The views of a scene show one set of named points, each view turned or mirrored, shifted and resized as a whole, with a little noise and some points left out.

Scene 1
View 1
falok: [ -4  -6   2  -7  -2   2   4   3  -9   7   7  -5  -9  -4 -11   0  -7  -6
   0 -10   0  -8  16  -7  -7 -10   9   8   2  12  -3 -13   8 -10 -19 -10
  -7   1 -10  -2   7   3  12]
soriz: [ -4   0  -9  -4  -8  -3  10  10  -7   4   8   4  -6   5  -6   2  -9   2
   0   4  -6  -8  16   6 -11   5 -11   7   6   3  -2  -5   8   0  -4   5
  -4  -2  -5  -7  -2  -5 -12]
munim: [ -7  -3  -1  -6  -5  10  -6   9  -3   5   0   1  -3   4  -2   3  -4  -2
   2   4   0  -5  -1 -13   1  -4  -2   6   4   1  -4  -7   1   3 -10  -8
  -4  -3  -2  -1   9  -1  10]
seg: [  1  -6   4  -7  -3   0   8   1 -15   7   9  -6  -7  -4 -14  -1 -12   0
  -2 -17  -1 -10  23  -3  -7 -10  11   9   5  18  -4 -13  10 -12 -19 -11
 -12   0 -10  -1   2   5   8]
nuzon: [ -6  -8   2  -7  -1  -1   6   2  -5   8   6  -8 -10  -5 -12   1  -6  -7
   1  -7  -2  -7  17  -6  -9 -11   7   7   2  10  -4 -12   8 -11 -21  -8
  -4   0  -9  -2   7   1  12]
bir: [  2  -2  -3  -5  -7  -3  13   4 -17   3  12  -1  -4   2 -11   0 -13   2
  -1 -11  -6 -11  27   7 -12  -2   2   9   9  15  -4 -11  11  -9  -9  -3
 -11  -2 -12  -5  -7   1  -7]
ledat: [-10  -9  -4  -3   3 -18  21   0   4  12  14  -6 -19  -8 -22   2  -3 -13
   2   2  -6  -3  30   8 -21  -8  -6   7  -1   9   2  -9   9 -12 -27   2
   4   2  -9 -11   6  -4  -1]
tapar: [-11 -10   1  -5   3  -5   6   1   3  11   6  -6 -14  -7 -13   3  -2 -12
   4   2  -2  -3  14  -7  -8 -11   1   6  -1   6  -1 -10   5  -9 -26  -6
   1   1  -6  -6  13  -2  13]
Popa: [  7   4   0  -7 -17  19  -6  13 -29  -2   0   6   9  12   4   0 -18  16
  -3 -17   0 -15   5  -7   4   3   8   8  15  13  -8  -8   9  -1   8  -8
 -22  -3  -7   4  -7   5  -1]
Lipo: [ -3   1  -6  -4  -6  -3  11   8  -9   6   8   2  -5   5  -7   3 -10   2
  -1  -2  -6  -9  19   3 -10   0  -4   7   5   5  -3  -8   8  -3  -8   2
  -6  -2  -7  -5  -1  -2  -8]
gonef: [ -6  -9   5  -8   2  -2  10  -2  -8  11  10 -10 -13  -9 -17   1  -8 -10
   1 -13  -2  -6  24  -6 -10 -13  13   8   0  16   0 -15   8 -16 -29 -12
  -5   2 -10  -5   7   2  16]
paz: [  2   2  -3  -6 -13  10   2  10 -19   3   4   5   1   8  -1   3 -13  10
  -3  -9  -2 -13  10  -2  -2   3   0   7  11   8  -6  -7   8  -2   2  -4
 -14  -3  -7   1  -4   1  -5]
kof: [ -4   2  -3  -4 -12  15  -7  12 -11   2   0   5   0   9   2   2  -9   5
  -1   0   1 -10  -1 -11   2   2  -1   6   7   1  -6  -6   4   5  -3  -6
  -9  -4  -1   1   3   1   4]
bagod: [ -9  -6  -4  -4  -1  -9  13   2   1  10   9  -1 -14  -3 -14   2  -4  -9
   4   4  -6  -4  20   4 -13  -5  -7   8   1   4   0  -7   7  -6 -19  -1
   1  -1  -5  -8   6  -4   0]
View 2
bir: [  2   8  -4   5  -3   4  -4   6   7   1  -5  -4  -2   3   5  -3  11  -9
  -6   7   1 -10   3   4   0  -2   4   1  -5  -3  14  -4  -1   7  -1  -7
   4  -6 -18   7  -5  -1   2]
seg: [ -2   4  -7   2 -11   0  -3   6  12   2  -3  -4  -9  -1   2  -8  10  -4
  -8   7   4 -12   4   6   8   2   4   2  -3  -8  15 -14  -2   7  -7  -9
   2 -10 -15   3  -5  -7   3]
falok: [ -4   0  -5   2  -9   0  -2   7   9   3  -1  -5  -8  -7   3  -9   5   1
 -13   8   4 -11   0   6   7   6   3   5   1 -10  13 -17  -3   5  -6 -10
   0  -6  -9  -1  -4  -6   8]
Popa: [  4   2 -15   8  -6  -5  -8  -3  -1   5  -7  -6   1  -6 -14   2  -1  -6
 -14   3  -1   1   7  -1   4   1  -3  10  -7   4   7   3   5   2  -3  -3
   5  -8 -17  -2  -4  -1  -2]
nuzon: [ -4   1  -3   2  -8   0  -3   9  10   4   0  -4  -8  -7   4  -9   6   2
 -12   8   4 -11   0   7   7   5   4   4   2 -10  13 -17  -2   5  -7 -10
   1  -4  -7  -1  -4  -5   9]
gonef: [ -7   1  -4  -1 -11   2  -1  10  15   4   0  -1 -12  -5   7 -13  11   1
 -11   9   7 -16   0  10  10   5   4   1   1 -14  17 -22  -5   7 -10 -11
   0  -9  -9   0  -5  -8   8]
ledat: [ -5   5  10  -1   0   7  -1  16  16  -2  -1  -3  -7   1  21 -12  12  -1
  -5  14   5 -16  -6  10  -1   1  12   0   5 -17  17 -16  -8   7   4 -14
   2   4  -4   7  -1   0  14]
paz: [  5   3  -8   8  -2  -2  -8   0  -1   3  -6  -6   2  -4  -7   1   2  -6
 -11   5  -1  -1   5   0   0  -1  -1   7  -5   2   6   3   3   2   1  -4
   4  -3 -16   2  -3   0   0]
Lipo: [  1   5   1   4   1   1  -5   7   5   0  -4  -6   1  -2   6  -3   5  -4
  -8   9   0  -6  -1   3  -1  -1   4   6   0  -5  10  -2  -2   4   5  -7
   4   3 -10   5  -1   1   5]
bagod: [ -4   3   5   2   1   3  -4  11  10  -1  -2  -5  -4  -4  14 -10   7   1
  -9  12   2 -11  -6   5   1   2   7   5   4 -13  12 -11  -4   5   6 -12
   4   3  -3   4  -1   1  12]
tapar: [ -7  -2   3   1  -5   0  -1  12  11   2   1  -4  -9 -10   9 -14   4   6
 -13  11   4 -12  -5   7   6   7   7   6   4 -15  12 -19  -6   4  -2 -12
   1   0   1  -1  -2  -4  15]
munim: [ -5  -7  -4   4  -6  -5  -4   4   1   5  -1  -6  -5 -16  -4  -9  -6   8
 -20   8   2  -3  -5   3   7   9   0  14   5  -9   5 -14   0   0  -1  -8
   1   1   1  -8   0  -3  13]
kof: [ -1  -3  -8   8  -2  -5  -7   1  -3   3  -4  -8   0 -12  -8  -1  -6   1
 -16   6  -2   2   0  -2   3   4  -1  14  -1  -3   3  -1   3   0   2  -5
   3   1  -6  -4   0   0   4]
View 3
munim: [ -6  -4  -4   4  -4  -3   0  -6   7  -1   1   4 -13 -17  11  -2   7  -7
   2  10   1  -7   3  -7   8  -4  -5   2   2  -3 -12   2  -2   5  -1   2
  10  15   7 -10  -3  -1   3]
bagod: [ -7 -10 -16   5  -7   0   5   8   7   1   5  -1  -3 -14 -11  -4  11  -5
   4   5   3  -8  -1 -17   8   9   4  -2   0   2  -2  -6   4  -5 -12   7
  12   7   2   0  -1  -8   3]
tapar: [ -7 -12 -15   8  -9  -4   2   6   3   4   7  -4  -4 -18  -6  -3  19  -6
   5  11   0  -8   2 -19   5   5   5   6  -4   2  -5  -3   5  -3  -9   7
  18  17   2  -9  -5  -2   2]
soriz: [ -8  -6  -7   0  -1   1   5   1  13  -3  -3   2  -7 -12  -5  -3  -1  -3
   1   0   5  -9   0  -5  10   8  -4  -8   5  -4  -1  -3  -2  -1 -10   3
   5  -1   6   2   3 -10   3]
ledat: [ -7 -13 -21   7 -12  -2   6  12   6   4   9  -3   1 -16 -16  -4  18  -5
   5   6   3  -8  -3 -23   6  10   9   2  -5   4   0  -7   7  -8 -16   9
  17  11   0  -1  -2  -7   3]
gonef: [ -8  -7 -12   3  -8  -5   3   7   0   8   0  -6   2 -25  -6   2  15   2
   0  18  -7 -13   1 -18   3  10   8   2  -8   8   1   3   9  -2  -9  11
  26  18  -2  -1  -6   3   4]
falok: [ -8  -4  -9   2  -6  -3   2   4   2   6  -1  -3  -3 -24  -1   2  10   0
   0  14  -4 -10   1 -13   4   7   4   1  -5   4  -2   3   6   1  -7   8
  21  15   1  -4  -5   1   3]
kof: [ -4   0   4   1  -1  -3  -2  -9   8  -2  -3   6 -17 -17  19   1   1  -6
  -1  11  -1  -8   5  -1   8  -5  -8  -1   5  -6 -12   6  -3   9   2   0
   8  12   9 -10  -3   2   3]
nuzon: [ -8  -6 -11   3  -7  -4   2   4   3   5   0  -3  -3 -22  -2   0  11  -1
   1  14  -3 -11   2 -14   4   6   5   2  -5   3  -2   2   6   0  -7   8
  21  15   1  -3  -4   1   2]
bir: [-10  -1  -7  -5  -2   0   5   6   7   4  -8  -5   0 -22  -6   4  -2   4
  -3   7   0 -13  -1  -4   7  14   1 -10  -1   3   8   1   2  -1 -10   7
  16   3   2   7   3  -4   3]
paz: [ -8   1   2  -5   2  -1   3  -4   9   0 -11   1  -8 -21   7   4  -8   1
  -6   7   0 -13   2   1   8   7  -7  -9   4  -1   1   4  -3   6  -3   3
  10   5   6   3   2  -2   4]
Popa: [ -9   5   6  -6   3  -2   1  -8   7   1 -13   2 -10 -23  15   7 -10   2
  -7  12  -3 -12   5   6   8   3  -7  -8   4  -2  -1  10  -4   9   1   2
  12   8   7   1   0   2   3]
Lipo: [ -7  -5  -9  -1  -2   0   4   4  10  -1  -3   1  -5 -17  -5   0   1  -1
   0   4   3 -10  -1  -7   9  10   0  -8   2  -1   3  -2  -1  -2  -9   5
   9   3   4   4   2  -7   2]
View 4
bir: [  1  -5   1   5  14  -6 -10  -1  -1  19  -5  -1   1  -3  12  -2  -2   9
  10  -2  -5   0 -17   7  -4  -6  -6  15 -11   6  -1 -10   5  -3   3   9
  -4   3  -1   8  -3   6   3]
paz: [ -5  -2  -6   7   6  -3 -16  -2   2  23 -10   3  -2  -7   3  -3   7  -8
   6  -1   6  -6  -9   1 -12   9   0   9 -10   5   3  -5   2  -1   0  14
  -4   2  -5   8  -8   6 -18]
ledat: [  8  -2  27   5   9  -4   8  -3   9  -7 -14  -3   1   1  23   9 -12  13
   6   3  -2   9 -18   6  -3 -16 -17   5 -15 -11  -2 -25  -2  -5   3   0
   5   8  -2   1   3  10  35]
kof: [ -7  -1   0   6   0   3 -13  -2  11  13 -20   4 -10 -13   1   3  11 -19
  -1   4  14  -8  -1  -7 -14  18  -5  -2  -8   2   6  -9   1  -1  -7  11
   1   5 -11   9 -11   4 -16]
nuzon: [ -3  -5  11   5   9   6  -1  -3  18   7 -14  -6  -9 -11   9   5  -4   3
   3  11  -1  -5 -13  12  -2   0 -15   4  -9   5   2 -22   6  -5   1  -4
   7  10  -9  11  -7   2  15]
bagod: [  6   1  21   6   6  -3   2  -3   9  -2 -17  -1  -3  -3  18   8  -7   2
   3   4   4   4 -12  -1  -5  -7 -13   2 -13  -9   0 -20  -1  -5   0   5
   5   7  -5   2  -1  10  20]
munim: [ -5   0   9   7  -1   4  -7  -4  18   6 -24   1 -13 -15   1   6   8 -15
  -2   9  16  -8  -2  -5 -11  16 -11  -6  -7  -2   7 -15   1  -4  -8   6
   5   9 -13   8 -10   4  -2]
tapar: [  0  -3  21   7   4   4   6  -2  21  -5 -22  -3 -11 -10  12   8  -6   1
   1  12   5  -2 -10   6  -3   0 -18  -3 -10  -3   2 -25   1  -6   0  -6
  10  12  -9   8  -7   4  26]
soriz: [  4   3  10   7   3  -7  -8  -2  -2   7 -15   4   2   0  12   3   1  -4
   2  -4   8   3  -8  -8 -12  -2  -5   8 -13  -9   0  -8  -3  -2   0  18
  -4   2  -3   1  -1  11  -1]
gonef: [ -4  -9  12   5  12   6   5  -3  22   8 -11  -8 -10 -13  10   2  -7  11
   7  15  -5  -5 -19  21   3  -4 -15   6  -9  10   2 -23   8  -6   3 -12
   9  12  -6  12  -8  -1  25]
falok: [ -3  -6   7   5   8   5   0  -3  18  10 -12  -5 -10 -12   6   2  -3   2
   6  11   0  -5 -13  13  -3   1 -13   4  -8   7   2 -20   5  -6  -1  -4
   8  10  -9  10  -9   1  13]
Lipo: [  3  -1   7   6   6  -6  -7  -3   2   9 -13   3  -1  -1  12   2   1  -1
   4  -1   3   2 -10  -3 -10  -2  -7   8 -12  -2   0 -11   1  -2  -1  12
  -2   3  -3   4  -2   9   4]
seg: [ -6  -8   2   5  14   3  -4  -3  14  17  -6  -4  -6 -11   8  -1  -4   9
  10  10  -6  -5 -20  17   0  -1 -10  11  -8  13   2 -16  10  -5   4  -3
   3   9  -5  12  -8   0   9]
View 5
nuzon: [ -3 -26  11   3   0  -1   3 -11   4   5   8  -6   4   8   6  22  -6  -1
   6 -26  -4   2   6  -3  14  10  -3   2   8  -8  -4 -21   9   4  -8  18
  -3   2   4   5  -8 -24   1]
Lipo: [  0  -8  12   2   7  -3   5  -8   1   4  -3   6   9  10  -8   2  -1   3
   6 -12  -9  -1  -2  -1   7   5   3   9   6 -10   0  -9   5   0  -8   3
   7   1  -7  -1   4  -8   8]
kof: [  2   3   2   1  -9   0   2 -10  -7  12  -6  -3   1  -3   0  -9   5   7
  -4 -12 -10   5   9   0   5   0   2   9   4 -21   7   8  -2  15   2  10
   8  -1  -8   3 -12 -19   0]
bir: [ -2 -10  10   5  17  -1   1  -5   6  -4   2   9  10   4 -10   4 -11   5
  13 -13 -15  -5  -3  -5   9   6   4   6   4 -10  -4  -7   7  -1 -12   5
  13  -2   3   7   6  -9  11]
paz: [  0   5   4   3   4  -2   1  -7  -4   1  -7   6   6  -1 -10  -9  -3   9
   3  -6 -15   0   2  -4   3   1   4   9   2 -20   3   9  -2   8  -3   3
  17  -2  -3   8  -3 -12   6]
falok: [ -5 -19   6   2   4   0   1 -10   3   2   8  -5   3   2   3  15  -7   2
   7 -21 -10  -1   8  -6  15   9  -1   1   7 -12  -3 -11   6   7  -9  18
   4  -3   7  10  -9 -25   3]
Popa: [  0   8  -3   4   3   2  -2  -8  -5   0  -8   3   2  -8  -8 -14  -5  11
   2  -4 -19   0   6  -4   4   0   4   7   0 -25   5  19  -3  15  -4   5
  20  -6   3  13 -10 -15   5]
gonef: [ -7 -30   9   5   8  -1   0  -8   8  -2  14  -6   3   4   5  23 -13   1
  12 -24 -12  -1   7  -5  19  12  -2  -4   7  -8  -7 -20  11   5 -13  21
   2  -3  13  13  -8 -29   4]
ledat: [ -1 -30  23   1  11  -4   7  -9  11   7   9   2  12  20  -1  25  -4  -3
  12 -27  -2  -3  -3  -1  14  12   1   5  13   2  -7 -36  11  -8 -13  12
  -6   6  -4  -6   7 -13   7]
soriz: [  4  -3  15   1   2  -2   4  -8  -1   8  -5   8  11  11  -8  -1   4   2
   3 -13  -6   1  -3   0   5   4   4  12   9 -11   2  -9   4   0  -5   2
   5   4 -14  -6   3  -5   6]
tapar: [  0 -26  12   1  -3  -2   5 -13   5  11   9  -8   3  10   8  21  -1  -2
   4 -28  -4   5   7  -2  14  10  -3   1  10  -7  -3 -23   8   6  -7  21
  -6   3   0   3  -9 -25   1]
munim: [  2  -5   4   1 -13   0   3 -14  -6  13  -1  -8   1   2   4   0   6   2
  -6 -19  -5   8  10   0   7   2   0   6   5 -17   3  -2   1  13   1  17
   1  -1  -6   3 -16 -23  -3]
bagod: [ -1 -20  17   1   3  -3   6 -11   5   9   6   1   9  14  -2  15   0   0
   5 -25  -4   3  -1  -1  11  11  -1   6  10  -6  -2 -25   8  -3  -9  12
  -4   6  -8  -4   0 -14   2]
seg: [ -7 -18   5   5  10  -1   1  -7   6  -5   8   0   6   0  -2  11 -15   5
  12 -17 -16  -5   5  -5  16   9   0  -1   5 -13  -5  -8   7   5 -13  13
  11  -5  13  16  -6 -22   7]
View 6
kof: [ -1  -5   3   1  -4   0   5   6  -1  -3   3   5  -2   3 -13  -5   9  -7
   1  -5   2   5  11  -1  -6  -1  -3   7  10  11   8   6  -3   7  -6  -3
   0  14  -6   0  -4  -7  -5]
falok: [ -2   6  -6  -3 -14  24   4   8   5   0   6   3  -4  -6  -3  11   7 -10
  10  -9  -1   0   3   0 -12   0  -8  -8   6   3   6   3   1   8  -8  -1
   0  22   2   3   3  -6 -14]
tapar: [ -6   6 -10  -4 -18  34   4  12   9   3   7   7  -1  -9   2  15   2 -12
  13  -8  -1  -5  -1   3 -12   0 -10  -9   6   4  10   4   4   3 -11   0
   0  19   3   5   1  -8 -16]
Popa: [  4   1   6   3  -1  -5   2   2  -3  -6   1  -4 -10   5 -15  -4  14  -5
   1  -6   0   7  16  -8 -12  -1  -3   3   5   7  -2   0  -8  12  -2  -2
   2  25  -3  -2   4  -1  -3]
munim: [ -4  -5  -2  -1  -9   8   6   7   0  -2   6   9  -2   0  -9   1   9  -8
   3  -7   2   3   6   2  -6  -1  -5   6  11  12  12   9   1   4  -8  -3
  -2  12  -5   4  -4 -10 -10]
gonef: [ -2  11  -9  -5 -17  32   3  10   7   2   6   3  -7 -10   2  20   6 -13
  13 -11  -3  -4   1  -1 -17   0 -10 -12   2   0   5   1   4   8  -8   1
   1  27   6   2   6  -7 -16]
paz: [  4   1   6   4  -1   0   0   5   0  -2   1  -4  -5   3 -12  -3   8  -3
   3  -5   1   1  14  -4  -8  -2  -5  -2   6   6   0  -1  -9  11  -6  -3
   1  22  -2  -4   1  -1   0]
nuzon: [ -3   5  -6  -3 -14  24   5  10   6   1   6   4  -4  -6  -2  12   6 -12
  10 -10   0  -3   3   0 -12   0  -8  -7   4   3   7   3  -1   7 -10  -1
   0  22   2   3   2  -6 -13]
bir: [  6  10   1   3  -6  15  -4   7   4   3  -2  -6  -3  -2  -4   5   2  -5
  10  -6  -1  -7  10  -2  -9  -3 -11 -14   2  -1  -3  -5 -12  10 -10  -2
   2  27   2  -6   5   2  -3]
seg: [  0  10  -4  -2 -12  21   1   8   4   0   4  -2  -8  -5  -3  12   9 -11
  12  -9  -2  -2   6  -4 -16   0  -9 -11   2   0   0  -2  -2  11  -7   1
   2  28   4  -1   7  -3 -12]
soriz: [  4   0   3   5  -1  10  -1   9   3   6   0   2   5   2  -5  -3  -5  -2
   6  -3   2 -10   8   6  -1  -4  -9  -6   5   7   3   0 -12   4 -13  -4
   1  15  -4  -7  -5  -2   1]
ledat: [  0   7  -7  -1 -12  38  -2  14  12  11   3   4   8 -10   7  12 -11  -7
  16  -6   0 -19  -2  10  -6  -3 -14 -18   2   0   9   0  -6  -1 -19  -2
   1  17   4  -4  -1  -3  -8]
Lipo: [  3   4   1   3  -4  13  -2   8   4   6   0   0   2   1  -4   1  -2  -5
   8  -4   1  -9   7   4  -5  -3 -10  -9   6   4   3   0 -11   6 -12  -2
   1  18  -2  -5  -1   0  -1]

In a view up to two points have been moved. Name them for each view, in the order of its rows, or write none.
view 1 | Popa
view 2 | munim
view 3 | ledat, kof
view 4 | none
view 5 | nuzon
view 6 | tapar
